Points on a hilly landscape, in no order, each with its height.
A climber steps from a point to the highest of its 2 nearest points, and stops where none of them is higher. Distance is the straight distance between rows; heights are no part of it.
<1204>: [-16 -12  23  15  -1   9   6  11  13  -8   7   2  -3  -9  11 -11 -16  13
   7  -8 -25   9  20]  h=50.4
<1624>: [  4 -10 -31   8  16  -8  -7  -9  15  19  -9   5 -16   3   0  20 -10   3
  -7  17  15  12   7]  h=30.2
<182>: [ 25   3 -20  -2  -4  10  -2   4   1  -3   6  10 -20   8  -4   6 -16   5
  -8  -7   1  -6  -2]  h=36.6
<1812>: [-10   3   6   1   7 -24 -17   2  16  -7   1  -8 -18 -10 -10 -14  -5   5
  -6  11  -7   0  19]  h=50.5
<955>: [  1  14  -8 -13   7 -24 -22  -5   2  -9  -3 -13 -12  -1 -16 -11   8   4
 -12   1   6  -4   1]  h=36.1
<1750>: [ 15  11 -12 -16   7 -17   7   5  -3 -14  10   9   2  13 -14  -6  -4 -33
 -19  -2 -19  -1  -1]  h=28.0
<703>: [  8   4   1   2 -14   9 -13   0   1  -4  -3  -4 -12  -6   4  -3   5  21
   7  -9  18 -19  -7]  h=55.0
<1891>: [ 15   1  -6  -1  -3  12  18   2 -19  -3   2   4   8   3  -5   4  -4 -24
  -2  -4  -9   2 -11]  h=23.3
<1430>: [-10  19   6 -16 -10 -34 -10   6   8 -11   2   9   8  -5  -6  -6   8   3
  -8   6  -6  -7   4]  h=62.5
<1376>: [ 23   4 -13 -15   1 -15  13  11  -4 -12   7  15  -1   8 -11   8   6 -15
 -11  -5 -13 -14 -10]  h=23.6
<714>: [  9 -10  14   5   6  32  19   2 -20   2 -11  -6  19 -11  -4  14   3 -22
  21 -19   1  -7 -16]  h=59.2
<854>: [ 29  -6 -10  -1  -1  13  25   5 -12  -3   0  12   5   6  -2  17   2 -22
   5  -8  -6  -8 -13]  h=21.0
<396>: [  9   3   5   3  -1  18  10   2 -18 -12   1 -11   4  -3 -16   0   7 -17
   1 -12   3 -17 -12]  h=70.8
<1881>: [-15 -19  12  20   7  21   1  -5   0  13  10 -14 -10   1   8 -17 -12   7
   0  -2 -11  22  11]  h=28.4
<1298>: [-17  -5   8   0   9 -17   7  -2  26   2  -8  15   6  -1   6  21  -3  10
  -1  14   1   1  11]  h=17.2
<243>: [ 10  28 -16 -17 -20   8 -20   2 -14 -14  11  -6   5   0  -8 -20  -2 -10
  -4 -16   5 -10 -15]  h=68.4
<1818>: [-14   5   8   6  -4  -1  -5  -6  -7   7   4  -2  13  -2   9  -6  -2  -1
   0   6  -2  17   5]  h=55.9
<1164>: [-29  -2  27   0   7  -9   3  -9   6  10  -4  -9  22 -10   0   3  14   0
   5   6   5   3   3]  h=59.0
<661>: [ -7   9  14   4 -17   0  -8  14   2 -16   6 -11   7  -9   5 -26   4  15
   3 -10  -4 -13   6]  h=25.7
<350>: [-19   5  -1  -2  -6 -24 -12   0  18   2  -4   7   5   0  13  -1 -10  23
   4  18   6   8  20]  h=66.6
<1742>: [ 14 -14   3  -3  14  -4  25   6  14 -11  -4  20 -10   2  -8  26   0  -6
  -9   1 -10 -17  -3]  h=27.9
<1633>: [  1 -16  20   9  12  22  23   6   8 -15   1   3  -3 -11  -7  11   1  -1
   2 -11 -13 -14   7]  h=55.7
<500>: [ -5   3  -5  -6  10 -32   0  -1  19  -2 -12  14   0   2  -1  22   2  13
  -8  15  -2  -7   7]  h=19.1
<1962>: [-17  -5   7   8   2   1  -8  -1 -12   7  11  -9  -3   6  -3 -26 -13 -12
  -3   2 -13  33   7]  h=25.0
<607>: [ 18  -1 -17  -7  -5  -1  10  14   3  -6  -2  18  -9   3   7  14  -7   6
   2  -6  -9 -14  -3]  h=43.2
<390>: [ -5  12  -1  -3 -12  -8 -15   9   8  -6   4   4  -4  -6   8 -11   0  17
   4   3   1  -3   9]  h=71.0
<363>: [  7  -4   7  -6  13  -8   3 -11  -3   2 -13  -5  -1  -4 -15  22  20 -12
   3  -1  18 -16 -20]  h=31.7
<427>: [-16   7  -8  -7  -6 -12 -22 -17  -9  19  -2 -12   1   2  10 -16  -3  11
  -1  14  11  19   6]  h=47.6
<1112>: [  6 -15  16  11  10  23  24   0   4  -2  -5  11   0  -7   3  21  -5  -3
   6  -6  -4 -13   1]  h=50.3
<32>: [ -4   3   6   8 -17  20  -8   8  -6  -6   7 -15  10  -4   3 -34  -2   3
   3 -17  -9   4   0]  h=56.3
<1794>: [  3 -10   8  11 -12  28   6   7  -9  -5   7  -2   7  -8  12 -13  -6   4
   8 -14 -12   2   6]  h=67.2
<1562>: [  1 -15  -3  10   7   6   8   1  23   6   1  14 -12  -5  11  21 -17  14
   4   7   0   1  12]  h=43.3
<604>: [ -5  -9  19   2   0  22   9  -9  -3  10 -12  -7  18 -13  12  11  13   1
  24  -8  17  -2 -14]  h=59.5
<1360>: [ -6   8   7 -10   0 -18   3 -11 -19  -6 -11  -7  25  -2  -9   3  23 -26
   0   2   2  -4 -10]  h=40.4
<996>: [ 21  -4   1 -12   9 -25  28   0   3  -2  -9  14  10   9  -8  20  19 -23
 -10   1  -6 -11 -13]  h=14.0
<1944>: [-15  13   5 -11  -2 -28  -9   0  13  -4  -4   8   5  -2   4   1  -2  11
  -1  13  -1   0   7]  h=64.5
<747>: [  8 -17  20  12   0  51  13  -7  -9  11  -3 -15   8  -2   8   0   2   4
  25 -21  10  -3  -7]  h=46.1
<225>: [-23 -12  12  14   3  -1 -14   0  -6   9   9 -22 -11  10  -2 -41 -10   3
  -1   6 -12  27  10]  h=25.9
<101>: [  6  17 -15  -3 -15  11 -10   7 -15 -15  16  -2   3   8  -2 -20 -16 -11
  -1  -7  -4   8  -2]  h=32.5
<1955>: [-11 -15  13  17  10  10  -1  -4  22   7   3 -15 -22  -2   5  -8  -3  21
   0   1   4   0  17]  h=59.7
<1329>: [-11  -9  -1   0  14  -3  12  -5  25  17  -5  21   8   5  12  28  -8   8
   0  15   8   7  10]  h=15.8
<1909>: [  5  -5 -14  -1   8 -19   0   2  18  -7  -9  16 -15   2  -4  23   3  13
  -6   4   3 -10  -1]  h=21.8
<562>: [ 12 -10  -2   5  -1  27  10  -1  -3   9   0  11  -6   2  12  12  -6   7
  12   2  10  -1  -2]  h=38.9
<1978>: [ -7   7  -7  -5   8 -21 -14 -20   2  13 -12  -7   0   3  -5   4   5   5
  -5  17  14   8   2]  h=54.2
<1751>: [  0   2  16  12 -11  28   2  11 -12 -12  -3 -18   6 -13   1 -16   6  10
   8 -23   1 -14  -3]  h=61.5
<233>: [ -4   1   0   4  -6   8 -10  -2  -7   5  10 -14  -6   0   6 -18  -2   2
  -7  -2   5   9   1]  h=44.9
<1123>: [-19   2  25   8   2  14   5   7 -16  -2  -6 -17  31 -16  -2 -14  10  -3
  12 -14  -3   3  -7]  h=62.2
<1703>: [ 12   2  -3 -17  -3 -18   9  -1   1  -2 -10  12  17   1  -1  16  23  -9
   5  -1  11 -15 -16]  h=18.4
<696>: [-16   7   7  -8   3 -27 -25  -6   8  -4  -9 -11  -4  -7  -5 -12  16  17
  -3  13   8 -13   5]  h=44.7
<1590>: [ -6   5   2   7 -22  14  -8  15  -1  -7  10  -7  -4  -4  18 -30 -19  10
  11 -12 -15   6  14]  h=53.1
<239>: [-14  -5   2   3   9  -6  -3 -12  10  15  -3   2   5   4   5  11   3   1
  -1  16  12  11   4]  h=52.2
<1418>: [-10  -5  17   5  -8   9  -1  16   8  -9  13  -5  -5  -5  14 -28 -14   8
  10  -7 -21  11  19]  h=51.8
<1276>: [-11  -2   2   7  -1 -10 -14   8  17  -5   3  -6 -19  -4   4 -17 -14  15
   3   9  -8  11  21]  h=48.0
<173>: [-15  13  -4  -9 -17 -23 -22  10  11  -5  -1   5   6  -2  13 -15  -2  21
   9  13   3   3  17]  h=68.6
<1195>: [  8  -1 -14   3 -13  15  -3   2  -4   8   2  13  -4   4  17  11 -12  11
   2   0   6   2  -1]  h=41.8
<879>: [  5  -3  -1   5   4  18  11  -1 -18   0   8  -3   1   3  -8  -2 -11 -19
  -2  -5 -14  12  -2]  h=25.2
<587>: [ 18  -7 -11  -1  -3   9   5  -4   1   8  -8  11  -8   2   4  21   3   7
  14  -1  12  -8 -11]  h=35.2
<1737>: [-10 -10 -10   2   6  -7   2  -5  25  17  -2  16   6   4  18  18 -18  19
   3  22  13  12  18]  h=14.7
<1733>: [ -3   2  -4   4  -6  -3 -21   0  15  10  -9  -6 -13  -4   6  -2   5  32
   3   6  19  -2   8]  h=42.9
<1233>: [ 17   3 -11  -4  -7  15  13  15  -7  -4   9  24   1   3  11  -2 -23 -11
  -3  -5 -18   3   4]  h=15.7
<1433>: [  5   5   3   2 -12  14   3  15  -4 -13   6   2  13  -7   9  -6  -9  -4
   5 -13 -10  -4   3]  h=64.6
<430>: [  5   8 -17 -15  -4 -32   0   2  -4   0   0  15  10  15  -2   3   0 -10
 -11  16  -9   2   3]  h=64.1
<1534>: [ 11  -5  -9   2   0   4  21   5  -6  -1   5  19   2   9   3  10 -16 -15
  -3   2 -12   5   3]  h=17.3
<378>: [-10  -8  22  10  13  26  16 -14 -14  15  -3  -5  17  -3  -1   9   6 -15
  16  -4  10  12 -13]  h=70.5
<1406>: [-15   6  15  10 -21   4 -14   8  -9   4   7 -21  13  -1  12 -36   5  10
   9 -12  -5   9   5]  h=57.8
<92>: [-15 -12  14  15   4  14   6  -1  -5   3  12   1   4  -1   8  -9 -14  -1
   3  -1 -15  23   8]  h=29.5
<123>: [ -6 -18  14  17  -4  38  11 -12 -12  18   0 -19   4   1   8 -10   2   0
  16 -14  12   5  -2]  h=50.1
<1185>: [ 22 -11  -1   0  10  12  23   6  -1  -8   0  14  -7   5  -2  21  -5 -11
  -3  -7  -6 -16  -3]  h=23.5
<248>: [ 11   3 -14  -6   9 -26   6  -6  -2  -2  -3   9  -8  19 -17   6  -3 -26
 -24  17  -9  11   0]  h=57.9
<628>: [ 25 -15 -17  -6  -5  17  12   2  -1   1  -6  11 -19   6  -3  27   1   8
   9 -11  12 -19 -14]  h=34.0
<1634>: [ -8 -14  15  -1  16  21  13 -13   9  21  -8   2   8  -3   6  20  10  -5
  20   4  17   4  -7]  h=51.6
<1643>: [ 14   1  -3 -10 -10  -8  18  10  -5  -6   0  19  17   6   3   6   4 -18
   0  -4 -12  -9  -3]  h=49.0
<877>: [-10 -16  13  14   4  24   8   9 -13  -1  14  -6  -3   0  -1 -19 -19  -5
   0 -14 -25  25   6]  h=28.3
<613>: [ -3   1 -17   7  10 -10 -12  -5   4   7  -4  -6 -18   6  -7   0 -20  -4
 -12  21   4  25  11]  h=27.0
<600>: [ 17  -7 -11   1   7  -1   4  11  16 -15   6  13 -24   2  -4   8 -20  -1
 -12   1 -18  -4  10]  h=42.8
<1372>: [  7   9  -7  -6   5 -16  -3  -5  -4  -3  -7   3  -4   4  -7  12  14  -3
  -7   1  11  -9 -14]  h=6.3
<886>: [  6   0  -2   1   1  11  -5  -4  -7   3  -3  -9 -10  -5  -7  13   7  14
   4  -7  19 -17 -15]  h=48.9
<1109>: [ 27  -4 -30 -14  -4  -8   6   1  -4  11 -14  15  -6  13  -1  25  19   0
  -1  -5  15 -13 -23]  h=15.2
<1332>: [  0   7  -4   5 -18  12  -2   9  -3   4   5  12   5  -1  23  -4  -9  12
  10   5   0  11   0]  h=43.7
<638>: [ 24   4 -10  -9 -15  -2  15  14   0  -8   4  22   8   1   6  11   4  -2
   2 -13  -6 -17  -8]  h=46.2
<354>: [-4  1 -3  3 -5  0 -2 -6 -4 15  4  0 -1  1  8  6 -9 -6 -1 10  8 10  1]  h=54.3
<917>: [-34  -1  12   2  -2 -16  -9  -3   9   9   1   0  12   1  12  -9 -10  11
  11  15  -1  25  15]  h=53.4
<1222>: [  3  -9 -22  -1  16  -7  -2 -12  26  24 -12  12  -6   4   6  29  -2   7
  -3  18  22   7   3]  h=32.7
<1216>: [ -6  -6  -8  -3   9 -12  -5  -8  27  16 -12  14  -3   0   8  26   2  19
   2  12  21  -3   2]  h=35.8
<976>: [ -1  -5   5  -2   0  10  13  16  10  -9  10  14  -1   2  16   5 -18   7
   6   3 -15   4  12]  h=46.5
<1911>: [ -6   5 -10  -4 -11  -7 -27  -5   6   7  -4 -17 -13  -1   7 -15   0  25
  -3   8  11   2   7]  h=46.6
<1217>: [ 22  12 -23  -7 -10   9  -7  10  -8  -7  17   6 -11   8  -1  -9 -17  -8
  -6  -9  -1  -1   0]  h=34.2
<1252>: [ -7   0  19   9   0  25   8   5 -19  -5  -5 -23  16 -12  -6 -15  11  -6
   8 -17  -2  -7  -5]  h=58.9
<1467>: [ -1  21   3  -7 -19   1 -19   7   6 -16  12 -16   5  -9  -1 -32   7   6
   5 -15  -6 -13   1]  h=26.8
<169>: [-12  -4  21   7  -4  11  18   8   4  -5   6  10  16 -10   4   7  -6   1
   8  -5 -12   2   3]  h=22.1
<279>: [-11 -13   6  13  10  19  -4 -17  -2  20  -3 -18 -12   4   4  -4  -5   4
  -1   7  19  12   3]  h=57.2
<201>: [  3   0  -1   6  -1  10  -9 -10 -12   9   3 -19  -2   2  -3  -9   6   0
   2  -1  16   1  -8]  h=42.7
<883>: [-21   3  20   6 -11   6   1   6  -8   0   1  -3  35 -11   8 -13   8   1
  11  -6  -3   7  -5]  h=60.4
<1860>: [-13  -1  23   7  -5   0   8   9  11 -10   1   7  17 -16  12   2   7   8
  11  -3 -10 -13   9]  h=23.4
<1565>: [  5  15 -26 -18  -9 -17 -16   6  -2 -10   5  12  -9   8  -8  -5  -4  -2
  -9   7  -2  -3   4]  h=70.3
<1828>: [ 13  -3   3  -2   9  -3  17  17  13 -21   8  19  -8  -2  -7  11  -7  -6
  -4  -9 -23 -16   9]  h=35.9
<1269>: [  4  -4  -2   6   9  10  -6  -7   8   0  -9 -10 -22  -2 -15  10   8  19
  -2  -7  20 -20  -7]  h=41.6
<1745>: [-11  19   4 -12 -17 -17 -17  -5 -19  -1   0  -3  27   1   4 -13  14  -2
  -2   8  -1   6  -3]  h=44.0
<1414>: [ -6   0 -12   0  -4  -7 -16   1  23  10  -7   7  -5  -4  17  16  -3  30
   5  12  14  -1   6]  h=39.2
<612>: [-10  -2  16   9 -10   3 -15  -4   6  -4   1 -27  -4  -4   4 -30  15  22
   5  -7   7  -9   6]  h=53.8
<170>: [ -9 -11  12   1  19   3   6 -18  13  19  -9  -1   5  -4  -5  25  13  -4
   6   7  17   0  -5]  h=56.9
<1615>: [  4   1 -13  -7  11 -24   2 -11  -3   3  -8  15   3  12  -3  12  -2 -12
 -13  19  -2   5  -2]  h=61.0
<930>: [  0  13  10  -5   9 -12  13  10  -1 -19   8  13   9  -2 -12  -4  -4 -27
 -11  -3 -21  -4   3]  h=55.3
<589>: [ -7  -8  12   5   3  12   5 -12  10  13  -4   7  13  -5  15  19   7   4
  22  -2  16  -5  -6]  h=55.6
<1866>: [-21  -2  22  -4  21 -10   5 -20   6  20  -9  -2  18  -3  -3  14  18  -4
   4  15  12   6  -2]  h=62.3
<700>: [  0  11  -1  -8   6 -14  -7  -3 -10  -7   3  -3   1   1 -16  -4   3 -22
 -18   5  -4   7  -6]  h=32.3
<1180>: [  2   2 -11  -2  -1 -11 -11  -2   5  10  -3   5 -11   6   3   9  -5   8
  -5  14   8   5   9]  h=52.0
<1153>: [  5  -7 -11   6   4  -4   3   9  20  -3   3  13 -19  -2   5   9 -17  11
  -3   7 -12   1  17]  h=45.6
<1729>: [  8  -4 -26 -15   2 -16  -3  -3   6  -1 -17  11 -11   5  -7  25  29  17
   1  -8  12 -18 -19]  h=6.2
<564>: [  5  -6   2  14  16  10   0  -5   1   2   0 -21 -26   3 -16   2   1  -1
 -10   1  12   3  -4]  h=71.4
<136>: [ 13  -2  -3 -17  11 -20   7 -16   0   8 -23   6   2   6 -17  28  27  -5
   4   0  17 -18 -23]  h=26.0
<1443>: [  3   7 -23 -10   6 -25  -8 -18  -1  14 -10   5  -2  11  -5  12   3  -4
 -11  21  15   7  -4]  h=57.5
<637>: [ -1  15  -1  -1 -16   8 -17   5 -11 -10   9 -26  -3  -5  -7 -37   5   3
   1 -16   1  -6   1]  h=28.1
<1545>: [ 12   9 -10  -2 -24  12 -19   5  -4  -5  -2 -10  -5  -1   1 -14  11  28
   4 -15  17 -12  -7]  h=59.3
<734>: [-15 -11  19  11  11   4  15   0 -13   5   7   5  14  -1  -3   1  -8 -14
   4   0 -17  24   2]  h=30.9
<1736>: [  4  10 -16 -13 -11 -16 -14  -5  -1  10  -5  14   7   4  17   7   9  14
   2  11  14  -3  -1]  h=10.6
<477>: [ -3  13   1  -5   6 -14 -18  -2  -8  -7   4 -14  -4   1 -14 -13  -2  -6
 -13   6   4   3   0]  h=33.9
<699>: [  7   4   3  -8   4 -14  23   6  -3 -11   5  15  17   7  -5   7   5 -31
 -10   5 -16   1  -2]  h=51.9
<1101>: [  4 -17   8   9  13  18  21   4  16  -2  -3  17  -9  -4   8  22 -14   8
   2   3 -12  -5   9]  h=46.0
<15>: [ 18  -3 -23 -12  -9  -2   1  -1  -2   2 -17  12  -6   7  -1  26  20  14
  10 -15  20 -22 -25]  h=11.3
<1370>: [  2   4  -7   6  -4   7  -8   6  -1   0   9  -8 -16   4   5 -17 -19   6
  -3   6  -1   9   9]  h=46.4
<1174>: [ -7  -9  -1  16  16   8  -6 -10  11  10  -1 -17 -26  -2  -6  -4  -2   8
 -11   4   7   7  12]  h=65.1
<192>: [ 11  -3   5  -5  18 -20  14  -3  11   1  -4  14   4   5 -12  22  14 -17
 -10  11  -1  -9  -7]  h=11.6
<1355>: [ -1   4   0   4 -12   3   3  10  -4  -5  11   9   0  -1  15  -3 -17   6
   3   4 -13   8  11]  h=45.1
<1232>: [ -7  12   6  -9   6 -13  -2   6   2 -16   7  -2   1  -7 -16 -13  -4 -17
  -7  -2 -19   1   6]  h=58.4
<786>: [-20  -6   5   6   5  -9  -8  -4  12  12   1  -7  -2   1   9  -2  -6   7
   2  14   0  16  16]  h=52.1
<1623>: [ 13  24 -24 -16 -23  -6 -19   8  -8 -12   9   9   3   1   0 -10   1   2
  -3  -9   1 -10 -13]  h=65.8
<1572>: [ -1   3  -6 -12  -9 -25  -2  -4   7   5  -8  20  10   7  15  15   0  12
   2  16   7   2   2]  h=12.2
<1383>: [-24   4  19   5 -18   8  -4   2  -3   4   4  -7  20  -8  15 -21   6  14
  11  -6   0  13   5]  h=59.1
<4>: [ -4  -3  12   8   8   8   6 -13 -21   7  -3 -18   5   1 -13   0   7 -18
  -3   1   6   8 -14]  h=36.7
<44>: [  6 -13  23   5   8  30  25   2 -11   3  -7   0  15 -12   4  23   6  -8
  22 -16   2 -18 -13]  h=54.0
<91>: [ 12  18 -17 -18  -6 -18   1  13   2 -12  12  16   3   8  -7  -3  -4 -16
 -12   0 -16  -8  -5]  h=26.2
<1540>: [-11   5  21   8 -14   9   1  15   6 -13   3  -4  16 -17  12 -14   8  12
  10 -13  -9 -10   3]  h=24.6
<1568>: [  0   8 -11  -6  -5 -10 -11   8   2 -14   8   3 -14   0  -1  -9  -7   4
  -3   0  -6  -2   4]  h=74.1
<1727>: [ 11  19 -25 -25  -1 -34 -10  -1   0  -7   0  12  -1  12  -5  -3   1 -12
 -15   9  -8   3   1]  h=66.7
<820>: [ -7   1 -12  -3  -2 -12 -21  -9   0  11  -3  -5 -14   4   9  -9 -11  10
  -3  15   7  13   9]  h=49.6
<1575>: [  3   2  -2  -8  11 -18   3  -9  -2  -7  -8   0   3   0 -17  15  17 -16
 -14   7  -2 -14  -7]  h=8.8
<1772>: [ 31   4 -22 -25  -1 -28  10   4  -1  -6   1  13  10  16 -14   8  19 -13
 -13  -9  -8 -12 -15]  h=20.9
<692>: [ -6  -4   7  10   7  16   7  -1 -18  -5  14 -12  -4  -2 -11 -21 -16 -17
  -6  -9 -18  17   1]  h=26.9
<1437>: [ 13  11  -3   4  -2  12  -3   0 -21 -15   1 -24  -7  -1 -20 -11   8 -12
   1 -18   9 -15 -14]  h=77.4
<945>: [  3  -2 -13   6  11  -6 -10  -1  13  -2  -3   3 -23  -1  -3   7 -10   6
  -8  11   0   0   7]  h=48.8
<492>: [ 10  16 -22  -7 -24   7 -20   6 -13  -2   1  -1  -4   4   3 -11   0  13
   1  -7  13  -6 -11]  h=62.8
<1785>: [ -5  -9  11  10   6  12  17  -5 -22  11   1  -1  20  -4  -2   4  -5 -20
   2  -3  -6  16  -9]  h=32.6
<933>: [-13   3   5   2  11 -16  -8   1   6  -5   3  -3  -8   2  -7  -5  -6  -8
  -7  12 -13   8  13]  h=53.2
<621>: [  4  -7   0   9  -7  12 -12  11  16  -8   9 -10 -33  -4   3 -18 -16  23
   2  -3  -7  -3  18]  h=51.7
<1493>: [ 16  -1 -11  -3   0   3  12  18  11 -18  15  22 -10   1  -7   3 -21 -11
  -4  -5 -24  -8   8]  h=39.5
<26>: [ -6  17  -1 -15  -6 -17  -5  -5 -16  -1  -5   2  20   0  -2  -2  18 -12
  -1   8   1  -1 -11]  h=42.5
<1561>: [-11   1  11   4  -6 -13 -21  -9   7   3  -8 -25  -8  -5   2 -17  17  21
  -5   3  12  -8   9]  h=49.7
<578>: [  5  -4  11   3  -3  18   9   9   4 -16   3   5   4  -9  -4   3  -1   2
   1 -12  -9 -17   3]  h=61.2
<380>: [ 12  -9  -4   5  10   4   3   4  11  -5 -10   2 -24  -7 -11  17  10   9
  -5  -9   6 -23  -6]  h=32.2
<688>: [ 13  -7   4  -3  11  -7  27  10   9 -18   5  14   2   2  -6  15   3 -19
 -10  -2 -20 -13   3]  h=32.1
<822>: [  0  -2  19  12 -11  20  -3   4  -2  -3   2 -23  -5 -10   6 -26   8  15
   6 -18   2 -10   6]  h=57.6
<1449>: [-12 -17   5  19  19  11  -5 -17   6  21   2 -25 -19   2   0 -12  -6   5
  -8  10   6  21   9]  h=60.7
<193>: [  0   4   9  -2  12  -8   4 -10 -10  -4 -10 -12  14  -5 -20   6  25 -20
   0  -1   8 -13 -19]  h=37.0
<1157>: [ -2   6 -17  -9  -8  -8 -20 -14  -2  19  -9   2   3   2   8   9  10  20
   3  10  29  -1  -8]  h=8.5
<666>: [  0  17  -2  -5  -8   4 -18  -1 -21  -9  10 -24   5   2 -11 -28   1 -13
  -1  -9   0  -2  -5]  h=29.8
<950>: [ -7  12  -4  -7   6 -24 -19  -9   1  -1 -11  -7  -7  -5 -10   5  16  15
 -12  11   9 -11  -3]  h=40.1
<42>: [-19  -4  17   8  11   0  -3  -9 -22   7  13 -13   8   2  -8 -15   0 -15
  -4  -4 -10  24   1]  h=23.9
<1454>: [ -7   4   8   1   8   3  -7 -20 -17   8  -5 -26  -2   1 -10 -13  12 -13
  -6   1  16   5 -10]  h=39.7
<1658>: [ -1   3  -7   3  13 -19  -5  -4   7  -4   0   4 -15  10 -12   1  -9 -14
 -21  15  -7  11   6]  h=55.4
<725>: [ 15   2  -6 -17   2 -21  16  -4  -7   2 -11   9  21   6  -5   9  25 -25
  -4   3  -6 -10 -16]  h=16.2
<1689>: [ 15  14 -15  -9  -9  14 -11   4 -20 -14   6 -13  -4   5 -20 -15   3  -9
  -7 -13   8 -12 -15]  h=72.0
<1606>: [  7  10  -7   1 -21  25 -13  12  -4  -7  12 -14   2  -2   9 -40 -16   5
   6 -20 -12   7   8]  h=54.6
<1396>: [  7  17  -7  -9   0 -12   6   1 -16 -11   3   1  10   6 -15  -6   2 -35
 -10  -4  -9  -2  -8]  h=30.3
<1553>: [-12  20   8 -15  -7 -17 -15   7   1 -16   9  -3   9  -6  -8 -19   0  -4
  -3   4 -12  -2   8]  h=60.5
<695>: [ -1  -4  20  15 -17  32   0   8  -7   1   0 -13  15 -10  12 -18   0  12
  15 -21  -6  -1  -3]  h=64.7
<1407>: [ -1  14  -7   3 -11  16  -5   7 -23 -10  12 -15  12   0  -5 -23  -8 -16
  -4 -10  -3   8  -4]  h=31.3
<328>: [ -8  -1 -14  -4  -2 -23  -1   3  22  11  -3  21   1   1  14  18  -8  15
   2  21   4   8  10]  h=13.5
<1184>: [ -9  -9  19   4  10  20   6  -9 -10  13  -7 -17  12  -8  -6   9  13 -10
  19  -8  18  -5 -12]  h=64.9
<597>: [  2  -7  13   9   6  23  18   6 -11  -6  -4  -9   7 -10  -5   5   6 -14
   7 -13  -3  -8 -10]  h=64.8
<1943>: [-18 -20   9  23  12   8  -6  -6  -2  11  14 -25 -17   8  -6 -26 -10   0
  -7  -2 -11  26  12]  h=27.1
<1836>: [ -7  -5  18   8   2   4  14  15  13 -16   8  13  -2  -8   6   2 -16   1
   1  -2 -26   1  21]  h=48.5
<1484>: [-22   3  10  -2  -3 -18  -7   3  -2  -1   7   1   9   1   6 -14 -10  -2
   3  10 -12  26   9]  h=54.5
<1554>: [ 29   0 -24 -17   0 -21  15  -1   0  -1  -5  17  -7  16 -12  23  15  -6
 -11  -7   3 -12 -21]  h=18.3
<82>: [  4 -10 -18  11  13   3  -3 -12   8  18  -3   0 -23   9   0  11 -20  -3
 -12  13   7  21   9]  h=28.2
<782>: [  9  -5  -5   7  -5  16  -7   8   6  -1   3  -3 -22   1  10  -5 -16  16
   2  -2  -2   2  10]  h=48.6
<633>: [  9 -14   0  13  15  19   7 -11   7   4  -5 -12 -21  -3  -9  14  -4   3
  -3   0  10   1   0]  h=65.5
<1500>: [-23  -2  20   1   2  -9   6 -11  -2   6  -1   4  22  -3   2   6   3  -7
   1   8  -1  14  -2]  h=57.4
<1531>: [ -6   3   8   3   6   4  13  -8 -25   1  -1  -6  22   2  -8  -2   4 -30
  -3   1  -3  16 -17]  h=34.4
<664>: [ -4 -10  18  11   5  15  28   8  -7  -4   1  13  22  -4   6  12  -6 -14
   5  -6 -20   6   6]  h=20.7
<176>: [-11  15  -6 -11 -10 -13 -20 -14 -16   9  -6   0  13   3   8 -11   9   5
   3  12  13   7  -1]  h=45.5
<113>: [ 12  -3  -6 -20   4 -22   7  -8   6  12 -14  17  14   7   1  29  28   4
   6   4  10 -21 -20]  h=21.4
<852>: [  5 -10   4   2   5   8  31   5  -9   0   4  22  18   6   9  11 -15 -23
   3   0 -15  13   0]  h=18.9
<595>: [ 27 -10 -23  -1  -1   9  10   7   3   3   0  15 -22  10   3  22 -12   5
  -6  -3   1  -7  -4]  h=39.6
<755>: [  1   4 -12 -11   1  -9 -13  -7   0   8 -11  -1  -5   0  -3  15  22  12
   3   2  20  -8 -13]  h=5.3
<899>: [ -3 -12   5  14   2  31  -2 -16 -13  20   4 -20  -8   3   8 -13   0   2
   6  -6  16  14  -2]  h=53.5
<1734>: [ -4  -8   7  16  -2   9 -10   4  18  -4   3 -13 -23  -3  13 -20  -3  29
   0  -3   3  -8  16]  h=55.5
<133>: [  7  -4 -10  -1  -1  -6  -3  10  19  -7  -4   9 -17  -7  -7  13   0  20
  -4  -3   0 -22   2]  h=25.5

Call two points neighbours if one is among the 2 nearest of the other. Go from one point of each pair to the other, from neighbour to neighbour, staying as high as possible. Name the lowest point that can't be avoided.
<1180> / <1794> => <1562>
<1437> / <1794> => <755>
<378> / <1818> => <1634>
<1123> / <1794> => <1252>

For each start below, name the point where the climber stops.
<734> => <564>
<725> => <1180>
<755> => <1437>
<587> => <1123>
<133> => <1437>
<661> => <1568>
<638> => <1568>
